Points on a hilly landscape, in no order, each with its height.
A climber steps from a point to the highest of its 4 nearest points, and stops where none of them is higher. Distance is the straight distance between rows; heights are no part of it.
k629 (h 55.6): [138 152 174 142 177 152  73 135 150 104 130 110  73  69 192 213  91 185
  93  97  74 120 103 141]
k646 (h 40.0): [140  73 109  92 126  95 211 116 152 149 105 130 158 126  73 109 162 123
 164 114 196 123 124 108]
k467 (h 52.1): [ 94 135 116 151 154 142 102 122 103 142 112 156 150 128 133 143 183 117
 117 133 101 109 109 159]
k578 (h 57.3): [ 50 121 155 164  71 132  92  92 110 141 151 176 135 139 163 117 170 119
 114  98 147 125 105 162]
k869 (h 48.6): [149 166 137 118 127 151 111 149 138 104 130 128 111 134 145 119  54  95
 137 173 115 124 169 109]
k526 (h 64.2): [188 150  96 116 137 115 123 156 108 100 115  73 112 168  94 106  92 133
 115 187  72 157 137 125]
k630 (h 33.4): [174 180 105 127 125 134 106 160 121  96 119  99  91 180 126 124  71 126
 133 187  82 132 154 127]
k595 (h 50.7): [ 74 103 158 205  80 106  83  80 131 139 153 179 139 124 200 154 142 115
  90  74 157 138 120 124]
k88 (h 51.1): [ 73 115 169 187  63 133  80  88 138 139 154 165 134 143 199 160 120 134
  85  89 133 128 116 149]
k623 (h 63.6): [ 96 114 111 150 151 138 118 124 100 138 101 164 140 133 115 122 191 118
 116 130 122 118 115 155]
k58 (h 57.5): [183 162  91 119 111 114 120 165 110  92 132  95 109 173  91  86 102 127
 130 165  95 137 152 124]
k641 (h 75.6): [154 160 175 127 181 143  81 132 156 120 127 113  79  58 191 188  59 172
 103 115 101 137 131 114]
k714 (h 62.5): [106  72  86 129 148 112 163 133 128 160  81 171 167 141  78 129 221 150
 140  98 169 114 107 146]
k848 (h 70.8): [ 88 109 111 134 142 138 125 129 101 146  96 174 143 137  99 119 195 123
 129 119 131 104 102 162]
k771 (h 89.0): [146 168 183 112 175 173  71 136 167 107 136 104  81  61 193 184  38 179
 114 118 115 149 138 101]
k659 (h 39.6): [154 179 125 118 123 152  97 165 136  93 134 116  93 146 154 124  38 116
 140 170 105 134 162 120]
k640 (h 82.4): [177 125  79  84  94  93 167 150 133 130 146 102 128 170  51  89 167 155
 159 125 153 141 125  94]
k49 (h 57.9): [141 148 146 131 168 148 102 119 138 137 130 130 123  92 172 143  79 106
 109 153 109 137 164 117]
k579 (h 45.6): [147  99 107 104 112 108 197 136 141 126 131 119 147 139  73  93 148 117
 152 125 187 120 131  97]
k2 (h 12.9): [130  56 100  90 136  81 195 116 148 189  72 155 175 130  77 132 185 155
 155 100 194 123 110 116]
k959 (h 53.3): [121 136 137 137 171 134 126 116 122 138 115 128 140  92 151 127 125  90
 116 147 124 136 151 126]
k945 (h 82.2): [ 58 118 156 171  74 138  88 116 125 134 151 161 122 144 172 138 149 132
 105 102 125 113 104 163]
k855 (h 77.0): [148 167 169 118 175 167  80 133 169 123 142 110  94  77 194 172  35 150
 112 131 108 146 153 105]
k712 (h 63.3): [108 130 122 150 170 131 115 116 103 147  99 151 134 105 132 143 156 112
 121 131 101 116 117 154]
k588 (h 39.4): [ 91 145 177 161 103 155  87 137 142 105 140 122  72 119 191 202  99 177
 105  96  94  99  88 172]
k13 (h 49.2): [138 134 131 131 146 145 150 127 131 107 123 124 136 116 120  99  98  81
 128 153 143 132 166 107]
k26 (h 55.7): [109 130 123 148 170 136 124 116 111 150 108 148 137 109 139 141 155  97
 112 129 101 131 126 133]
k663 (h 55.2): [132 135 136 149 172 140 103 110 128 140 112 134 134  92 162 141 108  95
 110 147 110 130 148 133]
k937 (h 54.5): [ 55 103 150 184  66 116  90  85 121 143 155 179 148 135 187 129 157 119
  98  94 156 135 114 136]
k67 (h 67.7): [188 146  92 114 132 101 132 151 106 109 123  66 126 172  70  97 118 142
 121 175  79 154 131 120]
k235 (h 86.2): [111 101 108 123 166 111 162 115 123 138  78 136 167 120  98 111 186 107
 142 124 150 130 126 131]
k707 (h 67.8): [154 159 182 135 192 148  78 138 158  90 124  95  65  42 192 201  70 196
  95  88  89 135 114 116]
k506 (h 70.0): [ 93  98  98 139 149 128 153 128 116 151  90 166 160 133  82 117 203 141
 133 107 157 110 113 157]
k728 (h 43.0): [ 65 111 171 195  73 113  76 101 160 124 149 160 137 125 202 170 108 143
  86  78 136 130 118 137]
k80 (h 59.9): [ 55 120 146 156  80 139  99 103 115 135 143 181 144 140 142 117 171 124
 121 102 148 114 111 167]
k299 (h 61.5): [122  80 111 120 153 103 192 113 146 154  87 141 172 120  80 110 179 119
 142 106 179 134 124 121]
k114 (h 70.9): [ 67 126 165 173  72 141  89 104 132 133 162 156 115 137 195 168 130 152
 104 101 113 113 104 169]
k708 (h 71.8): [197 145 107  87 146  99 154 135 108 126 122  31 134 157  66  90 126 148
 110 183  81 172 119 127]
k680 (h 61.1): [121 111 123 130 162 123 158 124 116 139 105 134 150 109 122 113 156  97
 126 126 148 140 146 125]
k68 (h 50.8): [142 138 127 128 139 141 134 139 127 111 131 122 124 122 130 100  96  79
 135 170 125 128 172 109]
k936 (h 44.9): [144  81  98  80 104  98 209 121 145 146 126 118 150 134  80  97 160 133
 174  99 203 130 116  98]
k372 (h 80.7): [ 95 131 166 161 109 152  78 121 126 124 137 129  90 123 190 184 107 165
 111 102  78  88  89 162]
k566 (h 82.7): [112 141 130 153 143 144  97 119  95 146 125 146 118 118 163 164 145 122
 113 122  82 105 108 161]
k527 (h 46.8): [152 135 104 111 116 121 167 144 128  94 135 110 127 145  87  90 127  98
 154 144 149 132 152 106]
k967 (h 71.4): [198 141 109 106 152 100 133 146 106 115 123  41 125 158  87 108 113 135
 124 189  82 173 135 130]
k179 (h 33.8): [181 143  77 112 105 106 164 152 118 111 138  86 125 176  60  82 146 147
 138 142 128 144 130 107]
k759 (h 49.3): [150 140 117 117 120 145 147 143 130 109 136 118 130 141 113  93 100  93
 144 163 131 132 161 104]
k123 (h 89.2): [101 106 111 139 166 126 137 122 109 142  95 152 152 119 106 122 192 102
 124 114 135 125 120 144]
k907 (h 62.6): [161 125  99  90 104 115 171 144 137 110 137 116 142 151  74  85 137 111
 165 136 178 121 135 102]
k237 (h 65.7): [149 155 166 122 187 145  91 123 150 125 129 121  85  71 188 180  67 155
 102 120  97 137 144 119]
k280 (h 54.0): [ 54 106 156 188  72 118  88  78 126 135 160 177 141 134 185 125 148 129
 100  93 140 133 119 142]
k108 (h 72.4): [ 72 133 142 156 100 151  92 112 111 149 147 167 127 139 158 132 151 125
 111 117 108 106 106 172]
k552 (h 54.4): [135 144 147 144 176 143  82 129 131 135 131 128  87  84 184 194  98 148
 108 118  79 114 105 135]
k754 (h 43.3): [148 185 133 104 127 160  89 161 142  88 133 115  98 138 157 133  30 125
 139 169 102 137 157 124]
k189 (h 42.9): [ 81 109 147 232  87  87  88  93 147 145 150 188 142 125 208 177 151 113
  84  47 151 134 121 110]
k396 (h 43.6): [192 143  85  95 131  86 158 150 116 127 122  59 135 162  62  85 142 160
 122 161  96 174 117 113]
k345 (h 15.0): [143  58 109  73 109  80 222 109 140 183 106 141 168 137  80 115 159 142
 184 108 212 121 116 118]
k603 (h 50.9): [165 141 106 111 109 124 149 152 121  92 133 108 131 150  85  87 116 108
 144 148 135 135 156 109]
k101 (h 71.3): [ 68 104 122 138 111 140 128 127 114 133 116 184 142 145  94 104 209 127
 143 107 148 103  97 163]
k971 (h 23.0): [157  82  99  60  88  80 214 122 145 160 131 123 141 140  66 106 153 140
 190 103 199 121 118  97]
k447 (h 79.6): [ 81 100 112 138 131 128 131 121  99 136 102 173 151 135  90 111 215 126
 128 112 144 112  98 160]
k205 (h 53.5): [179 156  85 109 116 121 141 159 117  93 127  95 125 165  78  85 130 135
 130 152  98 139 149 109]
k885 (h 54.1): [158 160 102 118 118 131 130 170 123  80 135 109 120 156 112 102  94 106
 143 167 113 124 171 114]
k699 (h 75.8): [194 140 126  76 164 111 155 146 105 141 134  15 134 142  68  96 111 133
 100 190  83 163 128 129]
k627 (h 52.4): [192 143 111  74 148 103 161 138 111 156 131  36 146 151  57  88 137 161
 124 174  97 174 116 127]
k726 (h 50.1): [135 122 131 131 162 146 151 123 120 123 111 134 136 110 127 118 124  75
 124 151 136 137 157 121]
k554 (h 58.9): [ 64 121 166 175  71 134  79 100 150 128 147 160 134 133 195 162 111 149
  99  91 125 129 106 152]
k732 (h 24.1): [186 136  79  88 122  96 156 160 119 119 136  70 140 174  62  84 144 158
 124 145 106 162 122 113]
k861 (h 61.3): [109 144 145 147 142 148  76 124 115 131 130 136  98 112 190 192 121 147
 106 119  71 103  99 152]
k636 (h 61.2): [ 68 126 124 149 116 150 106 122  93 141 123 175 139 140 118 123 191 121
 126 110 133 104 103 176]
k658 (h 36.7): [160  97  91  62  87  80 203 118 140 160 144 133 138 142  63  99 163 137
 187 102 193 115 116  95]
k92 (h 61.7): [117  80 104 125 172 111 163 130 125 151  79 163 168 134  75 126 206 129
 133  99 168 114 109 136]
k318 (h 65.9): [145 184 163 108 150 174  78 152 160 114 137 110  98  94 177 155  20 145
 128 146 109 139 160 103]
k587 (h 54.8): [157 167 149 118 136 172  92 157 149 114 144 115  99 114 165 132  26 121
 136 170 113 137 164 115]
k438 (h 71.5): [157 160 172 112 152 162  82 138 166 120 142 110 100  83 186 160  30 139
 118 140 112 141 148 105]
k279 (h 46.5): [141 132 115 118 124 125 162 139 140 101 141 121 127 137 102  88 122  88
 151 150 144 130 159 105]
k687 (h 4.2): [187 129  81  94 114  99 152 154 113 127 126  77 139 159  48  85 152 169
 137 147 125 159 121 112]
k816 (h 77.3): [112 141 131 152 162 139  98 115 105 146 119 148 120 101 170 165 137 124
 112 130  81 116 116 150]
k556 (h 55.1): [127 149 146 134 162 143 122 122 137 126 125 125 137  99 144 123  91  81
 124 152 120 140 165 117]
k486 (h 44.3): [138 103 127 125 143 120 170 120 131 121 118 123 151 116  95  91 145  93
 145 131 164 132 157 108]
k718 (h 75.2): [ 90 138 136 164 126 146  97 108 104 140 131 154 119 130 156 157 156 121
 119 122  86 104 109 166]
k407 (h 70.7): [104 103 106 137 159 124 148 126 107 145  84 159 164 133  93 127 201 120
 134 115 151 113 113 143]
k549 (h 56.5): [143 152 145 121 150 152  96 124 145 120 136 118 114  97 166 137  57 102
 133 153 113 140 159 104]
k193 (h 54.6): [164 156  92 124 105 123 134 157 112  98 134 106 119 173  84  89 114 118
 144 155 110 137 158 102]
k21 (h 51.3): [135  94 122 115 152 104 191 114 131 134 106 126 167 133  88 113 164 109
 153 114 175 134 140 111]
k487 (h 60.3): [ 82 134 175 166  91 148  86 132 132 123 147 133 104 132 189 176 110 156
 105 107 103 101  97 159]
k864 (h 53.1): [131 148 145 118 153 143 121 139 122 123 129 127 121 117 156 127  75  93
 126 165 131 131 174 107]
k254 (h 47.1): [172 151  82 108 117 115 142 153 117 111 141  90 124 164  64  81 135 146
 132 150 112 142 138 116]
k109 (h 74.2): [170 103  81  61  80  77 188 132 127 143 143 125 129 157  50  88 158 163
 180 112 169 122 112  98]
k948 (h 53.7): [149 182 139 109 138 164  94 159 147 104 121 108  95 120 164 139  32 124
 143 155 110 138 161 113]
k410 (h 87.9): [166 118  91  86  99 101 183 140 139 126 145 124 140 153  67  80 154 131
 161 118 173 130 127  93]
k826 (h 58.7): [ 52 114 132 145  79 147 107 109 102 139 146 184 136 142 135 106 189 114
 128 107 148 115 106 166]
k455 (h 51.6): [153  89 113  91 125  99 199 120 140 138 130 118 149 134  69  92 150 122
 166 109 188 119 126 104]
k405 (h 26.5): [148  57 112  88 125  91 219 114 145 170 101 129 161 126  84 115 169 140
 165 108 198 129 122 109]
k813 (h 42.1): [138 114 125 106 119 117 185 132 132 110 129 119 155 132  88  89 141 102
 151 134 177 124 143 100]
k422 (h 80.1): [132 138 143 155 167 147  92 116 120 143 126 137 110  94 173 185 113 131
 107 131  80 120 117 151]
k154 (h 56.8): [ 51 117 159 164  75 129  98  96 123 138 153 177 140 140 176 114 162 123
 110 104 151 127 112 160]
k8 (h 63.9): [155 101 100  75  96 103 197 131 137 132 135 120 140 138  73  94 161 132
 170 104 182 124 124  96]
k84 (h 65.4): [128 157 142 143 179 150  93 117 136 141 124 135 120  78 180 176  89 126
 102 136  92 128 131 127]
k730 (h 45.5): [137  98 119  99 129 111 194 121 137 125 122 115 155 130  86  92 151 100
 150 134 178 132 141 102]
k258 (h 60.9): [ 74 118 183 171  79 139  75 112 143 126 149 147 116 132 200 178 107 153
 109  99 113 119 108 160]
k650 (h 73.5): [ 77 126 147 158  88 145  80 110 111 139 155 150 113 130 179 158 135 132
 114 107 106 104  98 169]
k926 (h 42.0): [144 118 120 110 131 123 177 133 136 111 132 120 136 130  91  86 130  91
 159 139 165 137 143 101]
k119 (h 50.0): [137 111 120 129 159 126 167 118 135 129 110 128 154 115 109 106 128  81
 134 146 153 137 149 115]
k921 (h 74.1): [ 93 144 143 153 119 148  78 121 109 135 144 148 113 127 174 168 140 145
 118 118  87  93  98 170]
k996 (h 41.9): [144 114 115 100 114 121 192 134 139 122 135 112 146 132  81  95 137 109
 157 126 175 119 138  94]
k790 (h 50.4): [ 91 131 183 169  86 148  77 125 143 114 150 126  94 131 199 189  88 171
 102  99  93 101  92 167]
k762 (h 65.2): [142 155 160 118 165 154  90 126 151 132 137 122 105  88 185 163  51 129
 112 145 106 142 160 116]
k765 (h 52.6): [145 146 157 142 178 153  81 128 141 130 128 126  99  73 185 204  82 148
 102 125  89 133 120 125]
k401 (h 65.0): [ 59 120 134 154  95 138  93 105  97 133 147 167 135 151 140 130 173 127
 128 117 123 109 106 168]
k652 (h 43.1): [170 134 102 106  97 119 156 157 120 103 147 102 131 164  67  80 130 123
 148 144 132 127 142 102]
k104 (h 30.7): [122 143 166 156 145 145  85 141 133 115 143 126  78  94 188 210 100 172
 104 101  72 101  88 154]

Two climbers start at each pair of points below. Name the first point that both come to, or write never.
k486, k996 | never
k603, k885 | k58
k68, k813 | never
k659, k864 | k855
k754, k279 | never

Call two points neighbours if one is among the 4 nearest of the other. Go from one point of each pair to the other, from neighbour to neighbour, staying as high as possible. Name the lowest point that can't be avoided.
k123, k771 | k49
k372, k422 | k861
k945, k123 | k712
k699, k447 | k759
k123, k447 | k848
k945, k422 | k650
